Each scene shows the same named points in several views. A view is turned or mirrored, and shifted as a whole, has a little noise and may leave points out.

Scene 1
View 1
q286: [14 -12 2 50 29 -36 26 1 -15 77]
q42: [21 49 -23 10 15 -24 45 7 -23 5]
q174: [-1 -2 -32 21 -1 -6 17 9 -23 27]
q52: [-15 -24 -10 31 36 -29 -1 4 -47 17]
q731: [-15 -26 -32 28 -1 2 1 10 -31 28]
q749: [4 42 -41 5 5 -14 27 8 -38 -23]
q148: [-2 37 -49 2 -7 2 21 12 -36 -25]
q37: [-2 7 -30 16 14 -13 17 8 -39 5]
q983: [19 54 -42 8 -17 -1 47 10 -12 6]
q685: [21 21 -43 28 -35 12 39 8 6 58]
q367: [-25 -18 -41 14 2 4 -9 13 -48 -8]
q605: [-6 -2 -48 21 -21 16 11 13 -20 18]
q79: [1 -2 -29 27 2 -6 16 9 -24 33]
View 2
q148: [9 -9 53 24 -18 -50 13 24 28 10]
q52: [-15 37 31 -37 -16 -58 5 1 -14 -25]
q174: [-13 19 11 -5 -16 -22 9 8 10 -7]
q731: [7 16 4 -21 -12 -24 1 -7 3 -18]
q749: [-10 2 56 22 -21 -54 14 35 26 7]
q605: [3 -5 10 21 -14 -4 7 10 33 6]
q685: [-32 5 -11 27 -12 21 5 12 31 11]
q983: [-27 -3 35 43 -23 -19 18 38 40 23]
q367: [12 13 44 -16 -18 -62 10 5 3 -11]
q286: [-69 55 -3 -30 -23 -15 5 9 -11 -21]
View 3
q731: [-6 -4 3 8 1 7 -3 20 -26 26]
q174: [-24 -5 -2 5 -15 17 2 18 -15 10]
q42: [-60 19 -36 20 -35 20 8 4 3 -24]
q148: [-29 25 -13 30 -4 -17 3 -5 10 -33]
q367: [3 11 -8 26 14 -8 -13 10 -16 18]
q685: [-45 -22 28 -27 -35 23 25 28 -2 -22]
q605: [-10 -5 16 -1 -2 -1 7 17 -5 -3]
q79: [-26 -5 -5 5 -19 21 -1 19 -17 11]
q749: [-40 26 -26 30 -14 -5 2 -6 6 -30]
q37: [-26 10 -6 17 -8 -4 1 7 0 -10]
q286: [-42 -23 -24 -5 -42 60 -1 34 -39 40]
q983: [-61 12 -5 3 -33 5 18 3 17 -44]
q52: [-13 9 -37 32 -7 22 -18 16 -32 38]
View 4
q605: [-26 32 -38 1 18 -19 -31 -13 -33 47]
q52: [-22 15 -13 -3 37 -1 29 2 -10 -5]
q79: [-42 20 -17 -3 14 0 -9 -15 -25 28]
q983: [-27 14 -45 7 -42 14 -38 -32 -5 55]
q174: [-38 20 -19 -3 12 -4 -11 -17 -25 29]
q286: [-75 9 20 -17 35 5 7 -19 -37 20]
q685: [-67 19 -19 -10 -11 1 -47 -33 -35 66]
q749: [0 21 -53 14 -25 11 -8 -14 6 29]
q148: [6 25 -61 17 -17 -2 -17 -10 -3 37]
q42: [-26 6 -34 9 -36 29 -4 -26 6 29]
q731: [-34 26 -21 -4 40 -19 -7 -4 -34 25]
q37: [-16 24 -43 7 0 -7 -19 -14 -14 34]
View 5
q685: [-29 -3 32 41 11 6 -38 14 -5 -7]
q79: [-19 7 10 -1 0 -23 -12 -10 4 -5]
q286: [-8 27 13 -15 -27 -8 -22 -28 -52 11]
q174: [-20 6 10 1 1 -24 -11 -9 9 -5]
q983: [-35 39 20 22 23 -13 -28 36 24 -36]
q731: [-13 -11 6 -6 -3 -32 -2 -28 15 5]
q42: [-32 59 8 -7 11 -20 -17 21 9 -38]
q52: [-10 23 -10 -39 -11 -46 10 -37 5 0]
q367: [-16 -4 -4 -14 7 -50 13 -25 47 -6]
q148: [-35 27 6 3 28 -39 -3 20 51 -33]
q37: [-27 16 8 3 13 -31 -5 1 37 -18]
q605: [-24 -12 14 16 11 -24 -11 -7 35 -3]
q749: [-28 37 -9 -12 23 -46 9 11 55 -32]
View 6
q286: [0 -28 11 -3 -12 -46 18 24 -60 33]
q174: [-4 -22 -4 -33 -17 -3 -3 29 -13 15]
q367: [-34 -1 -18 -54 -29 4 -10 51 12 1]
q37: [-2 -27 -8 -41 -22 8 -13 25 17 0]
q148: [0 -28 -4 -40 -27 11 -24 19 46 -17]
q52: [-40 -6 -3 -29 -32 -45 6 43 -16 3]
q42: [14 -52 13 -14 -20 -24 -11 2 25 -11]
q983: [33 -55 9 -29 -14 12 -20 0 27 -5]
q605: [-3 -15 -10 -48 -13 29 -8 32 2 15]
q731: [-20 -7 -12 -42 -21 3 1 45 -19 22]
q79: [-6 -22 -3 -31 -16 -3 3 27 -14 18]
q685: [34 -41 6 -28 4 33 -6 11 -26 35]

Which points are out of place in each view (at most two, in the order of its rows)? Write - if all are in place.
view 1 => q37
view 2 => q605, q367
view 3 => -
view 4 => q286
view 5 => q749
view 6 => -
